A landscape with many valleys, sampled at points; each row gives a point and its height.
A ball rolls from a point to the lowest of its 2 nearest points, and stops where none of them is lower. Distance is the straight distance between rows; heights are no part of it.
k_209 (h 36.0): [ 64 -10  11   5  15 -22 -56  -3 -47   5 -15 -29   6  32 -13  -6 -28  -5
 -24 -21]
k_21 (h 36.3): [-28  32 -12 -16  20  15  -6  60   2  57  40  34  49  -6 -33  44   9  35
  -2   2]
k_605 (h 25.6): [ 40   7  18 -36  21 -20 -45  12 -24  14  24   6  -2  56 -11   6   5  27
 -35  -1]
k_751 (h 65.7): [-14  22  31 -34 -31   2  42 -14   8 -45  30  -7 -18  24   0  14  11  -6
 -12  45]
k_431 (h 59.6): [-36   0  11 -24  -7  -6  12 -12  11 -46   5  30 -13  26  -4 -39  -5  -9
  22  11]
k_932 (h 37.8): [ 38  41 -21  43  38  53 -22 -26   9  22  -2  39  23 -27  55  11  10 -34
  13  11]
k_481 (h 54.0): [ 50  30   8  26 -10  10 -47 -13 -12   3 -67 -45  58   9  54   9 -34  -3
 -10 -20]
k_755 (h 40.5): [ 15  31  -4  -5   9  -7 -58  36  -8  47  33  15  41  -2 -51  44  -2   1
 -35   8]
k_191 (h 42.5): [-61  -2 -20 -16  -1 -24  35 -29  -2 -52  12 -24 -86  11 -18  -3  46  24
 -36  31]
k_717 (h 65.8): [  5  26  -7  42  33  41 -40  41  -2  60  26  57  37 -22  14  38   4  10
   8 -13]
k_892 (h 59.7): [ 46  -3 -14  54  34   6 -93   0   1   8 -27 -13  10  -7 -29  38   1 -26
 -44 -42]
k_221 (h 59.8): [ 29 -12   6 -26  56  -1   1   2  26  28  -8  34  26   1  27   3   2  21
   9 -18]
k_357 (h 61.7): [ 31  -7  -9 -16  49  -9 -38  16  20  52   5  43  16   5  14  10   7  36
 -20 -28]
k_2 (h 54.6): [ 21  38  20 -25   2   7 -25  17 -14 -36   5 -18  44  50 -12  12   9  -3
  -8  34]
k_661 (h 51.3): [ 11  16   5 -23 -43  -5   2 -26 -51  -6 -41 -78  54  17  10 -15 -52  -7
  27  -3]
k_458 (h 49.9): [-47 -38   5   4  -8 -23  28 -22 -11 -48 -22 -30 -56   5 -45 -19  20 -13
  -4  15]
k_434 (h 56.7): [  7 -30  19 -46  24 -14  24 -23 -33  19 -10   2  -3  35  11 -16 -21  33
  47 -16]
k_970 (h 50.0): [ 39  16  18   2 -19 -10 -40 -15 -34   6 -63 -76  56  29  22   6 -38   3
   4 -14]
k_809 (h 54.5): [-22 -39  14 -25   5 -11  52 -32 -24   2 -21   0 -18   9  -1 -13 -14  19
  67 -14]
k_223 (h 28.2): [-30 -62  17  15 -16 -20  21 -37 -19   4 -36 -24 -68 -36 -18 -15  -9 -29
  25 -14]
k_574 (h 62.7): [ 30   3  -5  43  38   8 -78  30   4  39   3  14  15 -16 -36  54  10 -18
 -35 -34]
k_471 (h 31.9): [ 63  13  12  -3  13 -29 -70  11 -13  16  -5   6   6  21 -12  13 -14  -3
 -43 -22]
k_501 (h 39.8): [ -3  -1   5  33  -5  34  28  39  28   7  40  52  29 -31   8   9   8 -10
   4   9]
k_402 (h 50.8): [  2 -12  20 -26  15   7  -2 -25 -47 -29 -12 -28  34  45  -5 -17 -19   4
  34  23]
k_425 (h 46.1): [  5  25  10 -18  11   8 -16  35  13  39  30  37  47  -6 -14  33   3   4
  -9   8]
k_643 (h 40.4): [ 34  -7   7  11  -5 -12 -84  -3 -29 -16 -33 -50 -10  32 -32   6 -21 -17
 -42 -54]
k_163 (h 63.7): [-23 -30  -9 -17 -19 -11  60  21  49 -16  26   7 -34  -9   1 -30  25  11
  -8  -4]
k_729 (h 73.2): [-17  34  12  11 -36   4   1  -2  25 -22 -10  41  20 -33  -6  12 -20 -25
  -4  22]
k_662 (h 32.7): [-19 -37   2  23 -10  32  29  19  50   9  30  49  -5 -40  21   0  13 -13
  -1  -6]
k_509 (h 26.0): [-19 -58  18  33   1   9  28 -36   7   1 -19  -2 -61 -35  22 -23   2 -45
  38 -20]
k_672 (h 33.8): [-29 -30  -1  57   4  12  -2 -25  31 -12 -26  50 -58 -49  23  -8  14 -20
 -21  -9]
k_397 (h 30.4): [ 45   3   0  38  21  19  14 -58 -17  11 -32  12  -3 -23  63 -12 -29 -24
  34   8]
k_319 (h 67.7): [ -4   3 -29 -17  -6  11  17  48  68  45  20  49  21 -19  24   7  14  56
  15 -23]
k_663 (h 60.6): [ 51  28  -1  26  51  23 -78  -4  -7  34 -17  30   3   1  39  13   1 -18
  -6 -32]
k_415 (h 43.3): [ 16   3   2 -10 -30 -10  22 -40 -58   7 -42 -42  29  -4   1 -11 -55  -4
  58  -4]
k_912 (h 84.7): [-43  39 -32 -10 -12   7  46  38  30 -15  68  20   1  12 -16   8  51  39
  -5  34]
k_920 (h 39.1): [-11 -20  -2  59 -20 -10 -12 -52 -10 -16 -66 -11 -67 -47  18 -27 -18 -50
   3 -12]
k_859 (h 42.2): [ 41 -22  15  -6  27  -7 -18 -24 -67  31 -24 -41  24  22  -5   0 -34  -2
  49 -25]
k_677 (h 39.3): [ 51 -39  19 -18  36 -15 -28  -8 -56  37   3 -29   0  32  -8  -5 -20  11
   7 -25]
k_313 (h 30.5): [-29 -70  13  19   8 -31  -3 -11 -18   8 -30 -23 -76 -27 -26 -24  12 -13
 -23 -18]
k_340 (h 11.3): [ -2  27 -13 -71  16  -2  21  10   1  -6  56  -3 -19  54  29  -7  29  48
  -7  10]
k_918 (h 42.6): [ 34 -14  14 -28  32 -23 -30 -16 -69   9  -1 -64   2  64 -29   8  -5  18
   7   0]
k_806 (h 18.8): [ 30  11  13 -51  21 -17   4  16 -19   2  34  -2  -4  63   8 -16  10  31
   5   4]
k_719 (h 61.4): [ 16  48  16 -39  -2  -5  13  -6 -11 -36  31 -18  10  42   1  15  10   2
 -10  52]
k_80 (h 49.3): [-30  11  -2 -39 -17  -2  54 -55 -50 -25  27 -55 -28  32  -5   0  -1   6
  39  44]
k_562 (h 13.7): [  1 -10   5  -7 -31 -14  24 -42 -10 -33 -15 -48  27  -4  -8 -23 -36 -35
  22  33]
k_446 (h 58.6): [ -2  -3  37  -5 -41 -17  48   1  24 -36  -1   5 -25   2  -5   4  -2 -20
  -8  26]
k_542 (h 19.8): [-26  15 -16 -47  11  -5  57 -17 -10 -37  41 -14 -42  44  22 -24  25  36
   6  17]
k_900 (h 71.6): [ 14  18  13  40 -36  29   8 -10   6 -47 -51 -25  34 -15  39 -18 -32 -41
  16  -3]
k_957 (h 13.6): [ 10   4 -26 -23  29  -9 -33  61  17  59  60  -5  11  11 -45  36  40  32
 -43 -30]
k_943 (h 48.9): [-37  22 -44 -25   0  16  24  55  31  64  56  20  43  -3 -13  22  20  64
   6  12]
k_45 (h 32.2): [-23 -55  -5  40  17 -22 -10  -6  20   4 -43  21 -76 -46   0 -20  21  -7
 -37 -23]
k_782 (h 25.5): [-32 -24  16  27 -55   7  12 -35 -37 -20 -46 -52 -13 -17 -13 -15 -28 -37
  70 -15]
k_985 (h 37.7): [-52 -21 -27  -6  -7 -35  10   0   4 -27  19 -14 -83   5 -24 -23  52  22
 -65  23]
k_992 (h 64.2): [ 25  -8 -16 -18  25  10 -15  43  39  67  21  42  26 -11  28  23  20  59
 -15 -31]
k_208 (h 74.6): [-13  39 -16  42   9  32  -2   2  42  43  23  66   0 -51  36  17   8 -29
  30   3]
k_523 (h 30.0): [ 18   5 -15  -4  30  -7 -60  24 -18   5  36 -12  20  22 -60  32  13   4
 -67   5]
k_430 (h 25.4): [-18  29 -25 -20  23  13 -21  76 -15  60  66   5  23  18 -42  43  30  43
 -30  -5]
k_289 (h 61.3): [-64  10 -40  -5 -21  19  48  39  30  47  44  39  25 -33 -19  18   0  47
   3  10]
k_641 (h 32.8): [  9 -24  25  25 -29  10  19 -46 -14  -5 -30 -30  -8 -25  23 -13 -34 -48
  62   1]
k_55 (h 34.3): [ 24  15 -15  47  28  26   4 -39  23   2  -8  53  -1 -35  59 -14  -2 -29
  19  16]
k_728 (h 59.5): [ 44  13  13   5  42  11 -52 -11 -12  12 -39  13  20   8  32   0 -24 -14
  14 -24]
k_873 (h 62.8): [ 29  58   1  27  -6  27 -45  22  13   2 -25  14  61 -17  26  10 -20 -41
   9  -9]
k_883 (h 67.0): [-32 -36   0 -16 -14 -21  43   7  27 -19   8   4 -58 -29 -19 -29   8 -22
 -28 -10]
k_962 (h 27.8): [-32  31 -35 -41  -5   2  68   0  25 -36  53 -14 -49  15  31  -1  51  43
 -14  17]
k_211 (h 36.7): [ -2  21  -8 -39 -18 -20  38 -46 -41 -35  11 -55   8  20 -12 -21 -28  -7
  26  38]
k_375 (h 48.6): [ 20  30  19 -28   6   6 -23  -6 -49 -38 -18 -59  37  63  -6   6  -4   6
   6  21]
k_395 (h 44.2): [-38 -23  10  16 -50 -28  16 -32 -36 -51 -21 -49 -48   9 -36 -26  -1 -22
  10  31]
k_491 (h 28.3): [-13 -63   5  13   0  24  38 -17  34  -1  10  19 -33 -32  35 -25   0 -19
   8 -15]
k_170 (h 53.3): [ -2  10  -2 -43  10   7   6  28  27  18  48  34  26  10  -1   4  12   9
  -2   8]
k_140 (h 65.9): [ -6  37   3  16 -48   9  -8  -1  22 -47 -29  -2  48 -18  13 -10 -27 -29
  -3  19]
k_373 (h 45.8): [ 44  -5  13   6  -2  -9 -44 -18 -68  22 -56 -78  33  27 -11  15 -32   2
  17 -40]
k_940 (h 35.9): [-48 -12   7   9 -73  -9  16 -42 -41 -38 -38 -72 -14   9 -25  -8 -18 -19
  46  16]
k_731 (h 77.0): [-47   0 -62 -13 -29  15  55  46  63   2  53   5   0 -15 -14  -3  47  56
 -11  14]
k_86 (h 69.1): [-43 -14 -37  -7 -31 -12  44  44  61 -10  42  10 -35 -27 -24 -21  44  11
 -20  -3]
k_19 (h 87.7): [-45  -1  -1  37 -37 -12  12  26  39 -11   8  40 -26 -48 -37  12  21 -22
 -32  20]
k_378 (h 33.3): [-20 -13  11  22 -43 -17  10 -26  -5 -55 -26 -32 -11 -12 -23 -35 -22 -40
   0  23]
k_492 (h 22.8): [ 20   9   6 -27  30   3 -59   6 -33 -23   8 -48  11  49 -45  27  12  -4
 -52  -1]
k_231 (h 59.1): [ -8  -5   5 -45 -14  -2  42  19  42   6  41  22  -6   0  16 -17  13  11
   2   0]
k_634 (h 48.8): [ 40  44 -16   7   0  -5 -64  36 -16  14   1  -9  64  -7 -31  20 -21 -21
 -43  -4]
k_982 (h 89.9): [-10  27 -15  -5  -5  -6  54  34  13 -37  38  38  12  20 -11  -4  26  29
  -9  32]
k_929 (h 75.4): [-35  -9 -34  20 -33 -11  36  45  73  19  27  43 -24 -46  -7 -14  32  24
  -4 -17]
k_346 (h 35.3): [ 48   7   9  22   1  -4   3 -50 -42  10 -52 -18  25  -5  44  -9 -54  -4
  41  -4]
k_705 (h 62.6): [ 38  34  -5  45  40  22 -76  31   0  66   9  45  14 -14   7  46  10  -8
 -12 -29]
k_428 (h 56.8): [ 56  22  11  35  12  23 -85  -9 -14  13 -61 -39  21   0  34  26 -16 -25
 -30 -42]
k_744 (h 81.7): [-47  26   0  -5 -30  -7  22  20  45 -10  16  50  -7 -31 -33  10  11 -11
  -4  12]
k_409 (h 47.8): [-46 -19  -6 -18  -1  -8  58 -33 -13 -58   0 -13 -41   9 -29 -11  17  10
 -11  26]
k_414 (h 57.9): [ 20 -12  14 -11  47  10  -2 -22  -1   1 -28  28  22   1  29  -7 -19  -5
  33 -12]
k_232 (h 58.5): [ 30  44  10  12 -24   8 -42   9   7 -20 -40 -13  71   7  30  -2 -27 -14
  -4   4]
k_338 (h 70.4): [-20  42 -11  29   8  23  -6  39  27  64  24  71  26 -35  14  26  -4   4
  38 -11]
k_994 (h 52.0): [-33 -39   5 -26   7 -11  70 -30  -5 -26  -9  -8 -28  15 -11 -12   8  31
  32   9]
k_122 (h 59.0): [ -3 -42  -5 -48  29   5  37  -7   5   4  10   7  10  26  24 -19  -1  55
  12  -6]
k_161 (h 52.2): [ 36  -2  44  10 -24   5  36   6  13 -16  -2  25  -4 -16  28   2 -14 -20
   6   5]
k_734 (h 91.3): [-44 -29   4  23 -15 -31  -1  25  34 -16 -17  20 -55 -24 -40   4  45   2
 -54  10]
k_915 (h 55.4): [ -3 -12  10 -14  18   5   4 -20  -7 -28  -8  14  22  12  10 -36 -24 -15
  34   4]
k_536 (h 32.6): [-44 -85 -10   3  -3 -23   9   6  13   1  -8 -20 -77 -10 -15 -39  37  22
 -37 -11]
k_505 (h 47.1): [ 34   6  16  14   6  21  13  13  15  12  18  39  28 -27  32   9 -13 -19
  -1   5]
k_219 (h 36.4): [-14 -13   0  57 -11  -6  -4 -35  15 -33 -42  25 -38 -41  11 -17 -11 -37
  -5   2]

Call two points neighbours if one is among the 2 nearest of the other. Go from one point of each pair to the other, from neighbour to neighbour, staying as low as possible. Name the highest point that can't be avoided.
k_957 and k_340: k_755
k_409 and k_492: k_458
k_340 and k_562: k_80
k_340 and k_492: k_605
k_562 and k_782: k_641

For each start below, name the point where the ball stops.
k_219: k_509
k_751: k_509
k_231: k_957
